Each row is a point on a tangle of strands that fork and nearly touch. The rows are in no order.
Two points are linked if the straight distance between their rows is under 40.2. Some points are linked to none.
Felet: [ -7 -12   7 -14   7  -5   3  -2 -11 -21  -5 -14   9  12   2   7  21  -2
 -19   5  -5   2 -33 -15   1]
rad: [ -1   0   4  -5  20  -1  -7   6 -29 -15   3   8  28  12   5   9  35 -16
 -18  -2 -13   8 -12 -10   3]
pusep: [  1 -12 -20  -7  -4   7  13   9  32   9  12   7  -7 -14  11 -27 -17   1
   3  -2  10   3  12 -12  -5]
Vepuz: [ 19   8   3   5   6  -8  -7  12 -34  -8  -1   6  37   9  -2   0   6 -21
  -8   3  -3  -2  -6   5 -13]
megez: [ -3  -9  -4 -20  12   6  -4   2  26  10   1  14 -22 -15   6 -32  -6 -13
   1  -9  -4  -2  23  -6  -9]
rus: [-32   4 -32 -12   0 -15   5  -2  15   9 -10 -19  -6  -3   8  -5  -5  -5
   1 -12   4 -22   0  -7  10]
tovev: [-11  11  34   3  -4   9  -8  -8   1   7   9  16  -6   4   0   0 -21  17
   1  21  -1  10   7  12  -3]
dokef: [ 33  -1  14  24   0  -8  -2  12 -30  -9 -16   3  14  -3   7  -6 -20 -11
  -3   2   0  -2   5   7  -7]
soraz: [ -7   7  -4  -8  13  -4 -16  -7  13  12 -14   2 -17  -9  -2 -10  -2 -14
   0 -14  -3 -13  30   6 -13]
rovu: [ 24  10 -15  15  18  10   5  23 -14 -24  -9   2   9   4   1  22  23  -3
   2  -1  -4  13  -1  -3  16]
toz: [-12   2 -12  -6 -23 -13  -2  14  -1  -4  21   4  12  -1  -4  14   0  25
   9  21  26  -7  -5   3  19]
sog: [ -8  14  22   4  -6  14   3  -4   2  -1  11  15 -14  13   0   5  -9  11
   6  19   8   6  -5   4   9]
rusub: [ 10 -10 -20  -3   4  -1   7  19  11   7   5   4  -2 -13  -4  37  26 -19
   9  -2  -1  10   6 -10   9]
tovu: [ 24   0  -3  23  12   4   7  19  -1 -12 -19   6  -8  -7 -21  10   6   6
  13 -11  -7   1  17  16  -8]
Pagas: [  3  -2  -2  -2   4   6   1   9   7   9  12  20  -7   0   6  35  18  -6
  14  17   6  11   5 -14  12]
Geb: [ 10  -7  11  10  19   5   3 -11  -8 -27 -16   0   1  26   9  -4   4  10
   0  -7  -5  -6 -19 -11  14]
gadig: [-20  22   7   2  -6  13 -16 -24   3  16  10 -18  -1   7   5  -6  -9  -5
  -4  -1  -2  14  15  14   8]
fevap: [ -5  -4 -13 -12   3   0  10  18  23   6  25  25  -8  -5   4   7  -9   4
   6  28  11  10  -5 -10   3]
zifup: [  9 -10  17  15  18 -11 -20 -11 -20  -9   5   1  18  29   0  -6  -3 -15
 -12   2  -7   8 -22   4   4]
Rege: [  4 -10 -10 -14   7  16  10   9  31   8   6  11 -19 -21  11 -31 -14  -4
   4  -4  -3   5  17 -11  -6]
Fave: [ 11   0  16  17   4   9  -3   1  -4 -11 -12  13 -15   6   1   1  -4  13
  16   8   0  -4   7   5   2]
nupa: [ 25 -11  11  23   1 -19 -13   8 -13  14  -4   4 -14 -13  -5  -1  -3  -3
 -13 -17 -11  -5  19   3  -7]
pora: [-25   6   3 -20  11   8 -12 -10  18  21   9   8 -10 -10   4 -19 -19 -12
 -13  -2   0  10  30  10  -3]
Mikif: [ -3  -2   4   0  13   3   3 -15   0 -18 -16 -14  -2  22  14  -1  -1   2
   4 -10 -10  -8 -21 -11  17]
pak: [-12 -13 -19  -8  -2   1   8  11  24   4  15   7   2 -13  19 -27 -32  10
   2  -1  18   4  11 -11  11]
gov: [-10   3  -1 -19 -23  -8   1   3  -3   9   5  -9  -5  -7  -3  15  16   8
 -13  14  15   1 -19  -2   7]
zopa: [ 18  15  22  11  -4   4 -17  12 -20   1  10  13  13   4   6   8 -11 -11
   5  24  12   6  -3   5 -13]
lati: [ -6   5 -10  -4 -18  -8   0  10   3  -4  15   8  -1   8   2  20   0  16
  14  21  19  -8 -15  -8  19]
rit: [ -7   3  -6 -16 -17  -3  13  -8   2   8 -10 -12 -10  -7  -3   4  11   6
  -7  -9  -2 -11  -7  -2  -2]
zosa: [-17  -9 -11  16   0  -2   8  -5  17  -6  -9   4 -14   3  11  -4 -16   8
  20   2   2 -19  -3 -11  21]
fefi: [ -7  -6  -2 -14   4   5  15  15  16   6  22  29 -10  -6   1  -8 -22  16
  -3  25  10  14  -3  -5   3]
Bop: [ 31  -4   1  30   6 -12 -10  17 -13   3  -9   5  -7 -10 -10   0   6   5
  -8 -17 -15   1  15  11  -1]
mezo: [  6  -8 -35  -3 -13 -12  17  21  28  -7  -2  -2   3  -8 -15   4   4   3
  15   2   7  -4   1   6 -13]
gesag: [  4  -8 -33  -1 -15 -12  20   4  20   0  -7  -6  -1 -10  -8   4   5  11
  13  -6  -1 -13   3  -4  -8]
gome: [ 21   8  -9   4  19   5   9  17 -21 -18  -9  -1   8   7   2  11  26   1
  -5  -8  -4   0  -6  -6  -1]
Ribi: [  7  14  14   2  -6   8  -6 -19 -12  -8 -10  -8  21  13   6 -12  -4  -7
   3  -1  -2   5  -6  13  -9]
savad: [ -7  10   9   3 -11   4   5   1   6  -7  14  11 -12  16   3  10  -9  16
   5  20  18  -6 -19  -6  24]
kepiz: [-18   4  -9  -3   4  -1  -2 -18   8  -5  -9 -28  -6  13  15   1  -5   2
   3 -10  -6  -9 -19 -13  21]
zozad: [  7   9  31  11 -13   7 -18  -9  -7  11  17  -4   8   1   7  -2 -33  -7
   1  22   0  12  -6  12 -10]
Keru: [ 22  -4   5  10  -3  -5 -10  -1   5   9  -8  14  -7 -20 -12   0  -7 -12
  -3 -13  -5  -8  37   9 -31]
bovo: [-18  18  -5  -4  -5  13 -13 -31  -5   6   5 -33   0   6   7 -11   5  -8
  -6  -6  -7  15   3   9   9]
bof: [ -6 -10 -18 -11 -16 -13  13  -2  12   8  -8 -11  -6 -13  -7   4  13  12
  -2  -7  -2 -19  -8  -8  -6]
pubi: [ 12  -1  17   6   4  -7 -20 -13  -6  23   0  -6  -3   0  -3  -2   4 -13
  -9 -22  -7  -2   3   1 -19]
fopu: [ 20   2 -11   0  12   1  17  12 -15 -18 -12 -11   6  -2  -2  13  27   7
 -10 -15  -8  -5  -4 -10 -12]
bisi: [ -3  10   3 -17 -24   9  19  -5 -10  -9 -18 -17   8 -22  -3  -2  11  10
 -20   4   6  -4 -14  11  -2]
luf: [  8   4   3   0  14  -6 -11  10 -33 -10   4   5  33  11   0   5  23 -17
 -14  -3 -10   0  -8  -1  -8]
fupem: [ 16  10   6  -4  -4  -1  -2  -6 -21  -5 -17 -13  31  -4   1 -11   5 -12
  -7 -19 -13  -9   3   5 -29]
Ninu: [-20 -14  -6 -20 -25 -11   2   2   2  11  17  -6  14 -10 -15   1  -6  26
  -3   3  27  -7  -1   9  13]
razul: [ -1   1  14   0   5   3 -17 -23   3  19   3 -14  -8  11  -3  -3  11 -11
  -4 -18 -10   5  -5   2 -11]
Gugif: [ 17  -2  25  17   7  -1 -22  -1 -19   8   2   6  -3  12   0  -1  -2  -5
  -2  -2   3   3  -4   3  -6]
naki: [  9  -2   1   4   6 -13 -15  -3   6   7 -17   8 -13 -18  -2  -8  -8 -14
  -1 -12  -9  -9  42   4 -19]
Ruba: [-10  -7 -29   4 -10  -7  -2  24  22  -8  27  15  18  -2  -3  -8  -6  17
  21  15  20   4  -1   4   2]
Natog: [-14  -2   4 -17   2  10  16   0  17  13  11  24  -6  -3  -2 -12 -21  12
  -5  13   3  10  10   1   3]
netur: [ 11   4  20  11   6   5 -10  -5 -11   2  -4   9  -8  12   1  -1   0   6
   7   3   3   0  -2   5  -4]
mobo: [ 15  -4  23  17   6  -4 -24 -10 -21   5  10  -5   8  18   1  -5  -7 -15
  -7   3  -2  13 -20   6  -6]
gek: [ 17   3 -14  -1   5   0  16   6  -8  -5 -11  -9  -5 -10 -12  13  26   9
  -4 -19 -11  -9   3  -4 -18]
Gudo: [-10  -9   8 -16  -5   1   2 -18 -10 -14   0 -23   6   7  -2  -4  20  -6
 -22   8 -10  13 -36  -1  -1]
sav: [-10   8   1 -18 -26   6  15 -14  -4   4 -18 -20   0 -23  -2  -2   8   9
 -19  -7   2  -4  -6   6  -1]
saden: [  9 -14  -7  13  13   3   8   7  12   5  -8   9 -20  -4 -15  -3   7  -3
  13 -11 -12  -9  12   0  -8]
gok: [-25 -12 -16  11  -4  -7   4   1  18  -3   5  10  -1   1  12 -17 -30   8
  15   4  15 -11   3  -6  25]
Dut: [-16   6 -13 -12   5   2   4 -13  16  12 -11  -2 -17  -3   2  -7   0 -11
   4 -15  -4 -17  15  -1  -1]
Losuv: [ -7   3   6 -19 -15   2   1  -6  -8  -1   0 -20  -2  -7  -3   5  22  -4
 -21  12   7   8 -32   2   0]
figo: [ 27  10  -3  11   0   0  -4  -2  -4   6 -14   5   2 -14 -13   3   9  -3
   0 -22  -6  -9  25   7 -26]
Laba: [ -4   3  -2  -3   5   7   4  13   8   6  17  24 -15   2  -1  18   5   1
   7  26   9   8   0  -7   6]
salan: [-14  -6   7 -23  11   7  -9  -2  20  16   6  10 -18 -10   5 -22  -9  -8
  -6  -1  -5   4  25   2  -8]
suma: [-20 -11 -11 -12 -22 -11  -1  10   1   0  24   3  16  -3 -13   2  -4  31
   9   8  24 -11  -1   9  16]
lisig: [ -4  21   3  -4  -4   7  -1 -19  -3   2 -21 -13   4   1   4  -3   6  -4
   0 -16  -6  -6  10   4  -7]
Zur: [-22   1 -29 -17  -6  -8  14  -3  18   9 -10  -7  -8 -10   3 -10  -6  -5
   1 -12   4 -17  12  -7   5]
tav: [ 14  -6 -21  16  24  -2  10  23  -4   1   3  -2 -10  -1 -12  17  25   1
  -7 -18 -14  -4  -8 -12   7]
lagu: [ 23  10  -5   7   4   0   3   3 -10   4  -7   4  -2  -5 -14  10  23   0
   0 -21  -7  -3  11   2 -24]
mez: [ -1 -10 -33   0 -16  -9   8  26  26  -9  12   4  14  -9  -5 -11  -6  13
  19   2  15  -2   2   6  -7]
tiv: [  3  -6  14  14  17  -4 -10 -16 -19 -20  -9   2  25  31  -1  -7  -6 -11
  -2   1 -12   5 -17   6   3]
meni: [ 13   8   6  -7  -6  -5   1   0 -26  -9  -7  -6  40   3  -9  -5   1 -17
  -1   1  -9  -6  -7  10 -26]
gan: [  7  -5 -14  -5  -6   1   5  11   7   7   5   8   2 -11   5  36  25  -6
  15  13   5   8   3 -14   9]
leda: [ 11   2   6   5  16   6  11  -3 -15 -29 -17   4  11  25   2  -2   8   5
   1   0  -7   1 -14  -5   4]
sipu: [  0   0  11   5  15  -3   0  -8 -24 -31 -11   6  29  28  -2   0   7  -5
  -4   2 -10   2 -14   2  -4]
nafo: [-14   9   4 -10  -7  11   0 -25   2   2  -4 -29  -2   8   3  -6   9  -1
  -6 -10 -10   7 -10   2   8]
Fugon: [-21   5  13 -16  -6  14  13 -10  13  18  20  12  -4   2  -6  -3 -17   8
  -9   6   4  14  11   7   1]
Sapa: [-10   2   5 -12  -6   9   1 -26  -5 -10  -6 -26   7   9   6  -6  13  -5
 -11  -4 -16  11 -21   1   0]
nupar: [-23 -13 -12  -2   3   2  10   7  17  -4   6  11  -4  -9  18 -22 -39   8
   9  12  15   0  11  -9  24]
kofet: [  7  -8  30  15  -6 -10 -11  -3 -20   9  -6 -13 -14 -13  14   1 -31 -22
  -1   0  -7   8  11  -3  -1]
Fubi: [ 16   6  33  10  -8   0 -12   7 -16   5  13   2  10   0   7   2 -32 -16
   2  27   7  10  -8   7 -13]
mer: [ -9  -9 -23  -2  -8 -11   0  23  21   0  27  21   3  -3   1   1  -8  10
  13  26  18   4  -5  -5   5]
mular: [-14   4   9  -4  -4   6  -4 -26   8  16   7 -18 -12  14  -2  -1   9  -6
  -5 -14  -9   6 -10   0   2]
nupem: [ 27  11  -8  22  17   8   1  23 -11 -10  -9   6  -3  -4 -14  18  19   0
   4  -4  -4  10  11  11   4]
Fuv: [-27  11  10  -9  -5  14  -2 -23  11  21  20  -9  -4  -1  -3  -2 -14  -2
 -10  -2   3  21  17  13   5]
segan: [ 18   3 -19  11   6   5  21  13   9 -12 -16  -2 -10  -5 -17  16   8   7
  16  -8  -2  -2   7   2  -5]
rez: [-28  -3 -20  -3  -2 -16  -2 -10  12   4  -8 -21   0   1  12  -3  -5   9
   3 -15  -3 -22 -12 -14  14]
dilop: [  0  -8   5 -10  17  -2  -3   4 -21 -17   4  -2  15   9   7  13  33 -13
 -13   1  -5   7 -24 -20   6]
tazu: [-16  -7  -1 -18 -29 -11  10  -1   4  16  12  -8  -4 -10 -10   9   2  12
 -14   4  17  -3 -10   5   8]
dofal: [ -5  13  34   8  -9   9 -15 -12  -2  12  12   0   3  -3   9  -3 -33   5
  -1  22  -1  16   8  15  -5]
deg: [ 19  -5  10  18  10 -10 -17  -4 -12  18  -8   0  -9  -3  -1  -3   3  -8
 -11 -25  -8  -9  10  -1 -13]
kek: [ -2 -12  11  16   7   4   6   4   4 -15  -9  12 -24   1  -4  -3  -9  10
  28  11  -7  -8  10   0  13]
ril: [-12 -11  11  15   9   5   1  -5   7 -19 -14   4 -24   6   6  -5 -13   9
  25   4  -4 -11   0  -8  29]

A fork is a point with three links, a tip a point with one. Leave the first point through the second and follow the links. Name the first fork or tip that comes.
bovo; gadig => fevap
dilop; rad => fupem
Bop; nupa => nafo
ril; zosa => pora
fupem; meni => Gudo

A fork is a point with three links. Follow the links from the first point to the second and name the forks in between, in order.
mular; mer => nafo fevap
mezo; Laba => fevap
mer; gov => fevap nafo Gudo
gadig; Felet => nafo Gudo
sog; Sapa => Gudo
razul; Fugon => nafo

Follow the links from the first point to the second, and from the first to the third. Name the last point that the two ways share.
fupem; lati; razul => Gudo
mez; rusub; bovo => fevap
Laba; nupa; rad => nafo
rad; gan; tazu => Gudo
Ninu; Ruba; nupa => nafo
mular; Pagas; gesag => fevap

Name the points in between on the shortest way along the links from the first point to the second, in order.
luf; dofal => rad dilop Felet Gudo Losuv gov tazu Ninu suma toz lati savad sog tovev
rez; tovu => rus Zur Dut soraz naki Keru figo lagu gek fopu gome rovu nupem
nupa; fefi => deg pubi razul mular nafo bovo gadig Fuv Fugon Natog
zifup; Dut => tiv sipu leda Geb Mikif kepiz rez rus Zur
nupar; Geb => gok zosa ril kek Fave netur Gugif mobo zifup tiv sipu leda
